A landscape with many peaks, sampled at points; each row gives a point and its height.
A climber steps from a point to the highest of its 6 nearest points, and stops where none of them is higher. Distance is the straight distance between rows; heights are no part of it.
J129: [143,114,137,126,156,161,78,117,128,134,108,135,133,127,122,137,125,121,150,154,132,148,115,149,161,157,142]  (h 35.9)
J902: [133,121,119,140,102,72,162,124,150,131,121,142,102,95,117,132,98,96,162,103,145,120,117,109,119,93,84]  (h 51.7)
J277: [119,128,94,140,119,80,164,132,147,105,137,113,87,115,130,132,107,147,154,117,102,118,130,102,117,91,132]  (h 44.9)
J118: [131,133,107,146,124,104,160,145,141,137,118,114,116,141,141,142,121,131,129,109,111,130,145,137,122,106,111]  (h 54.7)
J108: [125,118,131,115,182,85,110,102,71,116,157,91,112,126,151,105,81,135,97,134,117,171,109,128,159,113,159]  (h 30.7)
J441: [155,134,114,133,146,147,107,136,115,135,135,141,134,140,114,153,121,139,120,108,140,142,143,156,118,146,116]  (h 57.6)
J111: [108,131,107,123,110,174,155,136,162,148,155,153,172,132,114,146,150,119,133,124,131,89,168,164,132,172,95]  (h 44.5)
J839: [133,127,132,118,126,130,133,141,147,121,127,100,118,147,137,129,125,126,143,135,123,116,123,112,122,120,117]  (h 49.3)
J152: [128,133,115,160,167,95,94,119,77,142,126,111,123,153,132,134,87,162,104,93,124,139,125,119,112,134,141]  (h 54.1)
J203: [139,121,154,104,140,128,149,146,117,165,106,137,155,128,101,131,162,149,125,112,170,114,118,127,153,124,149]  (h 41.3)
J92: [109,144,97,154,168,85,155,138,95,161,96,128,132,138,126,137,101,123,125,75,142,135,144,126,144,126,127]  (h 58.9)
J485: [100,150,154,129,103,161,107,118,151,108,92,136,134,109,153,102,150,113,113,160,116,128,128,138,134,159,130]  (h 32.4)
J100: [116,144,122,138,107,157,150,136,172,141,106,150,134,134,128,134,157,125,121,102,102,106,141,155,137,142,129]  (h 53.1)
J445: [141,120,112,146,114,134,102,111,99,102,170,140,111,156,157,135,98,153,122,115,67,142,152,160,120,119,135]  (h 46.9)
J404: [141,126,134,119,117,145,106,110,131,116,135,97,114,151,141,113,119,130,139,164,124,109,121,117,123,124,113]  (h 44.2)
J245: [151,127,126,129,136,141,143,162,117,149,118,176,143,127,114,147,158,143,125,96,131,156,121,146,152,121,132]  (h 46.5)
J392: [135,101,151,119,107,154,112,149,141,123,133,153,121,129,133,131,158,129,135,156,106,169,82,117,122,112,141]  (h 35.0)
J514: [134,115,112,113,106,114,117,153,143,112,153,113,84,118,110,152,98,156,170,144,111,127,126,94,84,101,120]  (h 39.5)
J760: [126,130,131,134,200,110,99,145,102,153,119,124,130,147,100,124,105,127,134,113,151,138,115,129,113,124,141]  (h 53.3)
J702: [134,139,102,154,115,91,147,120,117,133,141,132,104,117,144,136,72,135,126,99,138,140,117,109,112,100,101]  (h 54.4)
J6: [136,121,116,124,163,76,138,119,100,129,163,78,125,159,143,102,88,147,103,134,106,146,94,116,104,108,129]  (h 40.1)
J843: [101,147,157,129,146,133,100,107,124,130,92,110,144,103,117,105,141,104,131,162,159,104,130,113,174,175,140]  (h 19.9)
J922: [108,128,128,147,180,94,147,124,102,134,118,104,106,174,145,98,121,127,108,114,101,147,128,136,148,114,131]  (h 54.0)
J260: [143,120,138,132,178,125,115,159,104,149,120,145,141,129,100,152,141,133,122,99,149,165,119,136,139,124,149]  (h 51.3)
J421: [117,123,189,90,121,149,118,128,121,125,109,122,142,98,132,92,148,116,111,172,146,143,81,97,140,155,145]  (h 27.9)
J246: [149,124,148,106,93,186,100,140,149,114,138,149,145,110,129,140,162,137,135,145,129,120,115,138,112,146,127]  (h 41.9)
J972: [151,125,123,111,91,148,134,159,169,114,141,149,107,97,102,158,142,144,157,136,130,120,115,104,114,109,120]  (h 48.1)
J644: [126,119,154,129,167,126,116,93,83,124,135,85,117,119,129,100,90,114,131,191,146,136,107,96,154,140,126]  (h 28.9)
J365: [127,110,141,116,138,112,135,115,123,105,158,84,110,145,132,102,112,138,136,154,109,137,103,110,103,89,130]  (h 40.4)
J407: [127,135,113,117,127,82,140,111,114,105,168,80,127,142,156,102,126,150,129,112,128,120,139,130,113,81,132]  (h 37.8)
J124: [120,112,116,138,147,113,152,156,126,129,139,107,97,150,137,138,97,135,127,134,115,154,86,89,94,102,116]  (h 47.8)
J881: [130,133,113,155,162,128,112,126,107,134,114,143,121,157,125,141,126,121,132,111,110,135,159,159,132,143,138]  (h 58.2)
J294: [87,171,166,108,127,150,124,105,124,118,82,105,127,90,148,92,120,101,118,181,124,143,114,90,153,163,129]  (h 23.6)
J236: [108,124,109,118,113,90,166,101,144,114,120,80,121,146,144,109,131,131,136,120,117,77,136,122,115,91,117]  (h 35.7)
J81: [142,127,117,153,150,142,127,184,85,138,132,152,117,148,131,158,125,129,125,87,129,195,118,112,119,128,127]  (h 53.0)
J323: [133,99,168,107,167,136,120,141,120,149,111,121,143,128,127,111,128,113,125,149,137,149,84,107,142,150,138]  (h 36.6)
J525: [126,121,149,125,165,125,127,98,113,131,127,99,110,138,148,101,113,122,142,182,116,158,100,103,167,141,131]  (h 40.9)
J107: [131,135,102,166,107,84,143,123,130,120,131,172,105,108,135,139,93,94,110,86,125,132,151,144,120,110,91]  (h 55.0)
J309: [123,135,127,112,125,159,143,132,146,148,123,175,159,116,101,133,177,135,114,113,132,102,159,159,144,149,141]  (h 46.0)
J356: [90,135,148,132,159,114,113,126,141,161,88,132,154,108,100,115,170,97,139,113,154,90,145,144,168,148,176]  (h 33.4)
J847: [140,144,114,158,130,125,157,161,112,131,118,158,124,131,128,166,116,121,115,75,129,143,153,134,144,125,106]  (h 54.9)
J851: [140,108,150,139,169,125,103,116,92,134,123,106,109,148,149,134,99,124,134,157,124,166,100,115,147,149,126]  (h 41.7)
J955: [151,132,143,121,98,133,165,124,142,145,132,193,152,76,114,149,157,131,120,105,155,118,141,135,146,115,110]  (h 42.3)
J228: [121,137,119,118,90,174,144,139,177,135,126,149,165,114,121,131,163,121,126,123,118,89,158,155,121,159,118]  (h 48.4)
J964: [109,125,119,144,145,85,155,132,128,116,130,95,91,159,162,102,113,136,130,116,77,141,120,118,136,79,128]  (h 50.7)
J290: [133,129,137,136,145,157,104,102,123,119,101,128,119,112,142,132,118,124,146,172,119,154,114,130,174,172,131]  (h 32.7)
J859: [121,139,105,135,164,108,145,113,122,150,105,123,138,149,121,136,134,117,127,108,140,102,157,147,142,139,113]  (h 58.8)
J144: [132,139,118,148,136,100,150,152,108,153,122,145,116,122,134,151,96,125,106,88,140,165,121,120,131,122,97]  (h 55.1)
J933: [111,111,161,104,130,143,114,103,105,139,105,196,144,134,131,114,188,147,104,138,117,179,94,122,135,123,153]  (h 10.1)
J220: [149,127,113,147,93,124,154,146,163,126,138,173,104,86,116,154,118,110,147,104,148,126,135,128,122,114,102]  (h 55.8)
J267: [113,140,92,125,129,56,180,113,135,102,165,85,120,112,148,100,126,120,138,96,114,139,122,123,121,54,142]  (h 28.3)
J244: [121,108,138,162,168,117,121,134,97,133,128,107,98,168,139,123,94,123,128,137,88,176,98,119,124,127,127]  (h 48.9)
J540: [127,135,147,111,114,141,109,116,128,109,117,91,131,138,126,106,143,114,122,153,162,84,149,123,132,161,122]  (h 43.9)
J2: [124,126,120,139,101,154,130,128,166,113,136,131,111,140,134,137,134,131,150,146,81,99,141,157,118,128,131]  (h 40.5)
J870: [114,142,131,128,118,136,145,112,148,151,97,118,151,140,130,121,154,115,117,117,134,75,153,147,138,152,136]  (h 53.6)
J720: [138,129,90,150,146,151,109,117,110,140,164,151,135,149,130,146,110,137,125,109,113,135,167,173,111,156,114]  (h 61.0)
J992: [148,124,109,125,115,115,115,121,125,112,157,107,108,125,151,140,91,165,136,114,114,124,131,126,94,90,129]  (h 49.7)
J413: [135,121,119,146,125,131,111,146,120,120,144,120,96,151,142,153,101,140,139,129,93,151,119,118,90,104,133]  (h 52.6)
J504: [130,140,125,157,168,99,162,173,100,157,96,143,125,129,110,155,112,121,102,68,143,167,122,105,144,126,127]  (h 56.5)
J491: [124,145,85,105,96,79,131,107,140,93,193,82,142,101,168,108,110,148,126,77,137,128,133,133,116,86,157]  (h 26.5)
J914: [139,134,97,133,127,112,130,109,117,129,144,105,126,138,148,137,109,149,122,107,126,108,160,145,111,119,114]  (h 54.6)
J917: [111,123,185,81,122,135,135,133,123,148,107,145,160,107,113,106,183,140,95,140,143,124,117,101,127,138,148]  (h 26.3)
J530: [138,108,127,145,165,147,94,146,105,134,132,198,156,128,89,141,170,145,144,128,136,157,128,167,146,131,158]  (h 38.4)
J890: [143,121,145,138,159,145,106,132,115,126,106,136,116,145,130,140,134,114,120,134,116,163,117,132,159,154,140]  (h 41.0)
J871: [148,145,111,121,131,108,134,122,122,155,129,132,158,106,109,143,114,115,115,90,191,108,159,122,126,126,108]  (h 56.7)
J350: [152,115,141,115,149,175,109,146,126,128,113,159,148,138,115,141,153,133,144,133,136,164,114,156,148,138,146]  (h 33.1)
J675: [128,139,88,141,98,69,135,58,116,124,169,157,158,117,149,123,71,138,94,84,168,108,137,145,115,130,112]  (h 48.3)
J526: [120,136,148,115,82,134,148,152,167,129,104,132,142,97,117,119,161,142,116,128,136,99,113,110,114,118,130]  (h 60.2)
J316: [137,119,106,119,125,78,152,124,126,108,156,91,96,121,104,115,95,137,156,144,131,118,113,79,84,91,114]  (h 38.7)
J709: [146,147,104,120,97,95,132,99,107,119,172,90,141,111,142,124,100,153,123,114,169,104,141,112,86,92,116]  (h 29.0)
J205: [119,145,91,113,132,71,146,98,118,109,166,97,139,128,167,103,119,148,116,78,137,132,138,143,132,83,139]  (h 32.5)
J920: [111,131,146,126,163,101,146,93,116,136,112,86,111,148,145,86,124,114,128,160,107,138,112,116,166,139,133]  (h 47.3)
J957: [147,116,137,137,138,134,97,92,107,113,151,110,105,151,148,130,99,132,135,154,100,143,137,139,128,122,130]  (h 48.6)
J819: [153,105,151,115,143,136,91,144,117,138,125,110,126,148,123,134,106,127,144,159,128,149,103,115,124,144,125]  (h 38.3)
J591: [109,135,130,127,95,132,127,93,155,93,135,99,121,136,142,106,141,131,126,161,118,81,134,131,131,133,119]  (h 36.4)
J509: [101,107,143,128,127,142,147,176,166,139,124,130,101,150,135,119,140,115,125,147,104,174,55,106,124,127,145]  (h 36.8)
J459: [150,141,103,152,117,132,122,160,114,137,143,159,109,112,138,169,85,139,123,87,116,162,128,111,112,112,107]  (h 56.3)
J424: [132,118,124,159,124,146,141,183,129,130,123,141,99,171,149,140,143,118,133,117,91,180,103,109,132,112,130]  (h 46.7)
J223: [131,147,91,119,128,116,139,90,121,131,159,114,169,141,134,139,119,130,121,118,155,78,180,149,114,137,115]  (h 51.8)
J488: [138,141,123,118,93,146,134,136,138,122,136,108,134,126,120,138,138,122,131,133,154,87,145,119,111,122,110]  (h 54.2)
J995: [112,135,141,155,173,151,96,122,142,137,114,153,138,119,101,136,145,97,153,142,150,118,137,155,174,149,154]  (h 41.8)
J791: [152,136,130,118,123,142,148,140,142,142,123,141,139,117,116,160,127,124,129,105,152,126,138,135,126,126,97]  (h 59.1)
J490: [124,141,81,135,115,93,147,112,125,84,185,113,104,117,146,132,106,157,136,90,91,128,148,152,106,79,133]  (h 52.8)
J410: [120,134,88,162,144,136,103,139,88,133,156,155,125,155,136,144,99,138,96,84,109,142,162,162,120,149,136]  (h 63.9)
J96: [148,115,175,95,112,173,109,139,131,119,116,128,130,116,126,118,149,119,120,169,149,126,100,112,136,141,137]  (h 43.1)
J311: [95,136,144,84,91,151,118,170,167,92,108,146,105,85,115,116,173,134,132,152,115,123,107,98,86,128,155]  (h 39.8)
J577: [127,135,98,157,135,145,131,130,127,133,133,144,114,164,140,148,134,128,128,105,100,119,166,165,136,140,112]  (h 57.7)
J395: [107,123,153,95,122,171,109,108,125,120,107,150,141,83,149,123,152,135,134,183,140,187,75,89,158,149,149]  (h 13.9)
J778: [110,136,85,154,105,49,153,67,117,115,135,150,148,117,164,118,103,98,114,89,142,125,158,148,123,109,116]  (h 45.2)
J829: [131,119,150,117,154,133,130,147,134,155,104,151,144,124,115,137,174,130,128,122,148,139,117,136,156,140,156]  (h 39.6)
J174: [118,127,143,121,177,96,160,148,126,163,82,107,141,140,103,116,139,108,118,118,129,108,110,120,154,142,137]  (h 53.4)
J765: [128,124,152,119,106,150,115,110,144,114,108,111,114,124,145,114,134,118,141,186,115,141,98,110,127,145,128]  (h 36.5)
J433: [135,102,151,94,134,175,80,94,110,124,117,185,151,108,121,134,169,145,137,165,145,186,89,118,166,148,158]  (h 19.4)
J201: [138,130,85,138,113,124,144,138,155,120,136,139,74,123,127,161,110,145,158,125,108,125,138,115,106,109,108]  (h 41.5)
J968: [130,128,102,130,134,66,168,111,112,124,159,99,108,114,130,113,75,133,134,124,131,139,102,81,89,84,106]  (h 60.1)
J718: [132,143,107,137,124,81,169,115,132,153,108,122,138,122,134,124,111,106,130,95,155,110,147,125,134,119,102]  (h 56.1)
J801: [111,138,133,128,158,181,87,100,108,123,118,183,151,77,110,141,158,126,153,157,149,154,120,143,169,162,151]  (h 30.1)
J321: [147,121,152,109,133,136,113,144,122,136,124,86,141,148,116,116,140,128,121,134,171,109,125,127,120,143,121]  (h 43.7)
J600: [116,133,162,99,141,121,149,139,132,167,92,130,157,109,104,107,167,132,97,113,160,113,117,116,148,127,148]  (h 38.0)
J590: [90,130,145,120,88,140,135,146,152,99,102,93,120,118,106,94,146,126,124,159,135,83,117,87,99,129,136]  (h 36.1)
J104: [120,147,87,142,118,76,137,98,103,137,152,136,131,125,159,135,80,153,99,78,130,138,155,142,117,113,108]  (h 55.9)
J387: [152,108,142,129,107,159,91,122,135,106,136,127,111,145,133,146,114,132,164,168,97,153,116,133,121,123,137]  (h 40.7)
J343: [106,124,147,106,107,137,139,157,171,119,104,115,111,107,117,116,143,126,137,148,127,113,90,94,115,122,140]  (h 49.5)
J952: [136,123,129,112,72,166,111,156,158,94,135,122,119,108,98,124,136,136,150,163,121,90,120,114,97,136,141]  (h 44.6)
J184: [133,128,129,126,128,99,171,157,153,142,124,110,113,114,125,138,107,124,141,119,138,130,108,98,115,99,103]  (h 50.8)
J638: [137,121,146,137,165,122,92,102,111,126,120,95,117,142,123,116,121,123,133,155,137,123,129,128,145,148,129]  (h 44.8)
J777: [103,136,143,99,116,162,126,108,150,128,104,187,160,111,132,121,187,127,103,121,108,120,150,173,136,168,152]  (h 37.6)
J352: [119,140,111,126,100,135,136,115,133,116,140,99,171,145,112,132,136,110,114,141,185,51,187,144,120,147,114]  (h 46.6)
J224: [99,115,177,83,129,140,131,126,140,130,130,143,141,109,140,94,158,101,92,175,133,171,73,93,127,131,146]  (h 10.5)
J11: [129,125,159,109,153,123,128,143,136,144,108,95,145,139,118,109,141,110,111,132,146,110,113,115,137,143,132]  (h 47.4)
J988: [136,135,143,121,108,177,99,111,144,109,125,132,119,127,139,129,129,117,136,169,109,134,124,141,138,153,133]  (h 37.5)
J672: [146,121,125,131,144,154,102,105,125,122,128,133,131,134,126,133,125,118,143,153,111,129,149,159,150,162,134]  (h 43.0)
J633: [143,111,113,140,115,123,96,128,115,99,173,118,91,127,151,130,93,157,133,124,57,156,142,143,96,90,153]  (h 49.2)
J943: [126,126,123,155,145,164,103,133,122,126,115,167,131,141,119,144,149,107,136,122,109,139,144,170,170,164,143]  (h 50.9)
J804: [112,130,168,110,141,139,116,130,147,139,85,141,150,112,115,116,168,129,107,126,141,120,121,140,155,147,156]  (h 37.9)
J434: [85,143,134,129,64,140,111,103,150,81,118,101,117,119,124,94,156,118,125,165,116,78,146,111,107,144,140]  (h 30.2)
J422: [111,114,148,125,118,144,142,160,150,121,116,143,112,148,139,127,155,116,128,132,104,165,77,114,128,117,136]  (h 38.6)
J53: [121,119,124,139,152,108,157,142,134,143,135,90,124,160,124,113,106,129,127,140,111,137,94,101,112,101,110]  (h 47.9)
J582: [160,123,141,109,120,191,78,110,128,119,125,152,139,117,119,133,137,115,142,160,130,151,120,152,149,164,134]  (h 36.2)
J287: [126,113,176,111,165,115,110,138,109,159,114,148,155,108,88,113,163,130,130,136,180,114,120,120,144,128,161]  (h 44.1)
J965: [159,107,142,96,139,167,106,118,111,140,144,184,152,127,92,143,186,161,137,137,143,126,136,163,135,142,150]  (h 31.4)
J669: [94,135,138,136,70,125,139,116,139,89,113,75,140,134,124,89,147,126,117,156,129,66,143,116,119,124,138]  (h 26.1)
J816: [101,134,145,126,86,149,128,123,170,103,93,103,130,121,135,105,152,116,127,142,109,83,140,129,109,139,136]  (h 39.0)
J313: [120,146,81,151,110,109,147,104,130,134,168,156,136,122,141,158,88,126,122,102,128,116,174,155,110,129,83]  (h 59.7)
J734: [120,111,120,122,112,136,142,174,153,130,129,126,90,142,132,142,123,131,148,141,95,157,89,94,109,110,138]  (h 46.8)
J807: [125,116,183,95,138,159,96,120,113,136,123,132,144,98,121,109,139,118,133,179,170,162,85,89,153,158,139]  (h 29.9)
J190: [140,136,127,125,150,108,119,123,112,143,124,88,146,136,121,138,95,132,121,113,164,113,122,116,104,125,107]  (h 44.3)
J113: [141,112,136,153,144,146,88,119,81,98,133,145,96,161,140,143,106,122,145,128,96,178,139,137,152,143,141]  (h 32.9)
J607: [118,134,77,168,117,124,146,118,108,126,187,159,121,130,138,149,95,144,112,94,81,130,170,170,117,129,101]  (h 61.4)
J828: [140,117,129,117,110,135,121,138,145,106,144,90,86,132,121,128,120,148,151,154,125,117,119,100,96,101,126]  (h 43.5)
J730: [110,137,102,165,174,88,110,115,86,145,148,132,124,142,130,128,94,160,107,74,135,126,145,151,121,131,146]  (h 59.0)
J938: [106,135,126,113,85,144,139,146,185,109,114,129,112,108,116,133,149,132,144,133,108,86,137,113,107,138,131]  (h 48.0)
J497: [128,128,137,130,146,118,148,130,129,147,100,92,128,156,129,112,139,130,128,125,122,119,120,123,133,122,121]  (h 52.9)
J793: [99,143,159,124,140,131,114,109,126,137,71,128,140,121,133,107,135,104,116,152,117,131,123,119,153,171,134]  (h 26.6)
J169: [118,128,128,147,176,100,153,157,103,178,104,129,146,126,107,140,119,123,116,85,159,145,123,125,131,127,122]  (h 57.1)
J564: [155,119,113,122,101,157,104,130,143,110,155,120,100,124,108,139,122,140,156,153,98,122,144,125,89,113,127]  (h 41.2)
J713: [167,135,109,137,102,152,129,146,140,137,161,159,123,96,114,175,111,131,139,109,138,140,143,135,104,116,95]  (h 57.4)
J494: [119,133,121,131,157,87,129,107,107,137,124,94,129,156,140,116,123,125,128,108,113,116,142,146,138,111,129]  (h 56.4)
J554: [133,132,137,113,82,195,95,110,160,101,148,138,126,128,122,127,145,127,143,167,110,100,138,154,125,160,111]  (h 40.0)
J74: [146,136,100,146,107,101,142,98,127,138,152,148,134,104,127,149,87,122,127,97,153,101,154,140,104,126,92]  (h 57.9)
J798: [132,138,76,157,139,115,113,110,96,146,163,149,131,125,133,149,77,162,97,76,137,128,150,144,115,141,136]  (h 60.3)
J558: [115,126,160,95,89,168,92,131,160,83,111,152,120,87,136,117,155,132,130,165,116,132,94,108,112,133,149]  (h 33.0)
J632: [117,138,90,142,100,70,164,88,131,115,158,130,128,123,148,140,108,117,143,106,145,98,172,140,117,96,111]  (h 53.7)
J458: [121,139,112,150,130,140,155,159,128,159,117,162,140,130,118,161,145,115,124,88,120,130,154,163,151,147,114]  (h 53.5)
J940: [108,116,140,134,150,115,150,133,141,139,108,107,101,155,132,93,116,111,107,153,99,153,78,100,140,136,141]  (h 42.1)
J55: [138,83,144,126,112,156,91,143,123,125,141,128,112,150,132,141,112,118,151,169,105,195,77,102,128,124,135]  (h 32.0)
J516: [147,123,153,105,111,147,125,166,153,134,122,114,137,127,117,124,148,150,125,134,149,117,100,120,122,122,121]  (h 51.1)
J134: [112,134,166,99,89,152,130,144,154,123,119,185,142,109,130,121,193,149,116,136,116,142,102,121,96,107,145]  (h 44.4)
J417: [127,147,89,150,130,96,173,101,124,132,128,129,128,125,145,142,101,114,118,89,142,113,173,147,135,126,104]  (h 57.0)
J21: [145,108,129,141,138,147,107,168,99,138,131,129,128,161,131,146,114,128,126,118,121,191,100,118,123,131,131]  (h 47.5)
J587: [89,117,170,92,121,159,116,117,146,124,109,163,133,93,159,105,162,111,111,168,121,190,78,103,131,133,142]  (h 1.9)
J496: [130,129,147,138,140,135,140,147,134,145,95,162,130,136,120,133,164,128,115,97,122,146,127,146,161,142,146]  (h 44.0)
J601: [110,151,101,172,159,92,132,128,101,148,105,131,118,161,122,138,123,128,119,72,116,119,171,148,138,131,137]  (h 60.9)
J295: [155,135,145,99,95,167,144,135,149,131,152,167,166,101,117,144,171,144,123,137,152,100,148,139,120,142,117]  (h 44.7)
J133: [143,119,127,142,83,52,149,105,139,130,115,137,145,108,120,106,93,62,127,88,166,105,137,149,112,102,98]  (h 49.6)
J492: [110,135,160,112,130,136,124,129,133,130,99,98,132,130,135,89,119,111,119,175,124,131,93,95,143,150,127]  (h 27.8)
J687: [121,115,167,97,140,135,127,155,143,151,110,149,137,124,130,105,169,132,116,133,127,153,87,116,141,135,142]  (h 28.0)
J700: [142,129,127,121,126,146,145,131,136,142,113,193,152,122,108,144,186,160,120,108,123,139,132,151,152,127,139]  (h 36.7)
J101: [117,117,147,137,189,131,85,148,122,149,125,140,145,113,95,134,138,117,143,125,169,117,139,153,132,137,159]  (h 49.0)
J41: [123,122,135,145,119,162,109,117,127,106,108,134,100,133,159,131,125,117,149,160,87,166,105,120,162,137,129]  (h 35.8)
J899: [113,124,138,117,105,114,153,160,140,107,116,80,128,123,111,104,125,132,129,154,146,97,110,86,95,110,122]  (h 34.2)
J751: [130,139,82,143,104,98,139,96,129,119,170,131,116,114,139,146,101,144,137,108,109,100,159,142,106,94,104]  (h 57.3)
J868: [88,125,176,95,106,141,135,156,140,121,105,109,148,110,136,66,155,107,93,176,129,119,90,88,113,132,142]  (h 13.2)
J651: [121,133,136,130,152,126,98,110,123,140,125,108,151,131,94,132,127,108,129,136,180,68,184,146,129,155,153]  (h 40.6)
J982: [147,139,101,144,140,105,118,119,102,141,139,127,127,135,136,155,89,157,121,96,134,144,131,130,101,115,114]  (h 56.6)
J534: [136,130,141,114,159,133,109,133,130,142,107,122,156,123,110,125,161,126,127,118,159,103,139,140,145,150,130]  (h 45.3)
J903: [131,114,121,136,127,122,127,133,125,95,161,109,89,141,151,139,116,142,147,121,70,132,145,144,121,97,145]  (h 49.4)
J364: [129,141,146,123,119,160,116,98,109,120,114,88,125,107,136,104,109,133,130,185,139,122,124,90,159,168,127]  (h 15.9)
J327: [130,129,118,116,94,130,123,100,133,93,151,82,142,146,137,105,140,134,129,153,135,73,164,139,127,122,134]  (h 32.8)
J524: [112,124,148,132,186,101,123,108,106,137,113,99,122,148,128,98,116,112,132,147,128,138,118,134,158,147,135]  (h 51.4)
J345: [129,118,137,141,161,122,153,188,113,149,112,126,124,156,133,137,133,127,109,115,110,176,90,104,135,132,132]  (h 51.5)
J595: [111,102,141,152,136,139,135,138,124,113,129,124,90,178,153,124,119,125,135,150,73,174,96,112,143,122,139]  (h 43.8)
J175: [122,122,122,117,139,95,131,124,110,106,170,87,104,133,162,113,99,156,123,110,85,144,120,145,119,80,148]  (h 45.0)
J117: [142,138,110,134,109,146,160,146,150,148,115,141,127,126,132,157,136,122,132,101,122,120,146,151,133,129,106]  (h 56.9)
J533: [141,127,129,122,125,116,129,119,125,124,125,85,143,152,134,114,118,130,123,141,147,99,135,115,116,109,115]  (h 45.1)
J75: [163,130,133,131,121,162,91,126,137,123,132,133,126,140,133,135,131,131,151,157,104,141,125,147,126,140,132]  (h 38.5)
J825: [118,135,74,149,99,97,162,104,130,120,168,148,116,123,155,142,108,129,127,99,104,117,173,163,126,110,106]  (h 58.7)
J272: [137,122,159,109,113,125,107,98,109,101,146,79,116,139,138,88,120,122,140,179,130,101,124,109,134,120,129]  (h 34.1)
J70: [142,119,128,124,148,175,99,124,134,137,142,182,165,110,98,127,176,129,141,135,141,122,146,175,143,160,138]  (h 37.1)
J255: [139,139,129,120,89,158,149,160,173,119,125,160,119,102,116,149,154,135,144,125,119,127,119,123,121,113,126]  (h 51.2)
J685: [121,126,150,127,152,121,145,137,120,156,109,193,150,123,101,124,192,153,127,109,130,127,138,146,157,128,168]  (h 32.3)
J892: [126,149,89,128,120,93,155,84,123,123,144,115,158,130,150,138,95,124,117,105,158,90,170,134,119,114,109]  (h 54.5)
J486: [121,120,134,118,100,137,117,135,164,106,114,111,83,136,125,122,136,136,153,169,96,104,112,110,111,131,137]  (h 41.1)
J522: [143,119,116,137,140,134,116,140,114,129,131,121,114,153,147,143,108,131,123,121,103,144,137,131,109,117,114]  (h 54.3)
J76: [143,119,153,123,170,151,94,126,115,131,124,170,153,111,89,130,164,135,149,143,161,133,125,145,163,137,160]  (h 41.4)
J181: [129,124,148,125,92,140,117,135,109,110,125,65,139,142,117,93,129,128,123,171,172,88,128,102,110,135,114]  (h 28.1)
J153: [132,114,124,133,193,101,122,134,94,151,129,99,124,160,123,115,83,138,104,115,132,150,107,111,101,123,124]  (h 48.5)
J776: [161,128,143,115,134,130,108,124,133,127,134,95,137,144,125,143,115,129,125,126,142,102,144,147,118,133,115]  (h 49.1)
J367: [122,131,105,119,104,122,170,124,149,144,107,127,164,116,117,141,143,97,118,104,166,77,167,136,144,147,118]  (h 53.2)
J981: [152,134,124,116,124,120,124,139,120,128,136,96,135,123,120,133,107,139,136,137,149,122,132,95,88,102,108]  (h 46.4)
J656: [119,148,79,148,111,115,172,117,143,140,140,162,135,116,132,151,105,97,121,100,125,108,186,148,141,137,81]  (h 57.2)
J249: [140,128,117,133,115,166,113,114,151,126,146,122,134,146,117,129,138,119,132,145,132,76,170,166,121,155,114]  (h 43.6)
J141: [116,144,101,132,86,109,168,109,142,128,121,115,143,109,121,125,132,107,125,116,156,69,162,115,134,109,107]  (h 48.2)
J611: [148,147,103,148,100,140,161,148,149,141,154,181,137,99,125,164,126,119,131,101,130,133,154,161,131,132,91]  (h 56.2)
J667: [132,134,111,162,150,145,135,168,115,132,110,161,129,138,119,152,151,109,122,92,106,157,134,135,140,145,131]  (h 51.6)
J896: [153,119,114,123,133,97,119,129,108,131,147,95,114,135,137,143,72,157,136,126,125,132,103,101,82,94,112]  (h 42.0)
J340: [141,132,121,118,77,119,161,136,147,124,128,125,158,87,102,130,138,105,130,109,181,88,160,126,140,127,97]  (h 52.7)
J746: [143,124,104,143,162,156,95,160,98,124,132,169,136,146,110,150,136,128,131,100,126,162,142,152,143,139,148]  (h 52.1)

For each start below, name the point where the climber stops.
J965 => J791
J709 => J410
J133 => J410
J793 => J601
J491 => J410
J892 => J410
J294 => J526
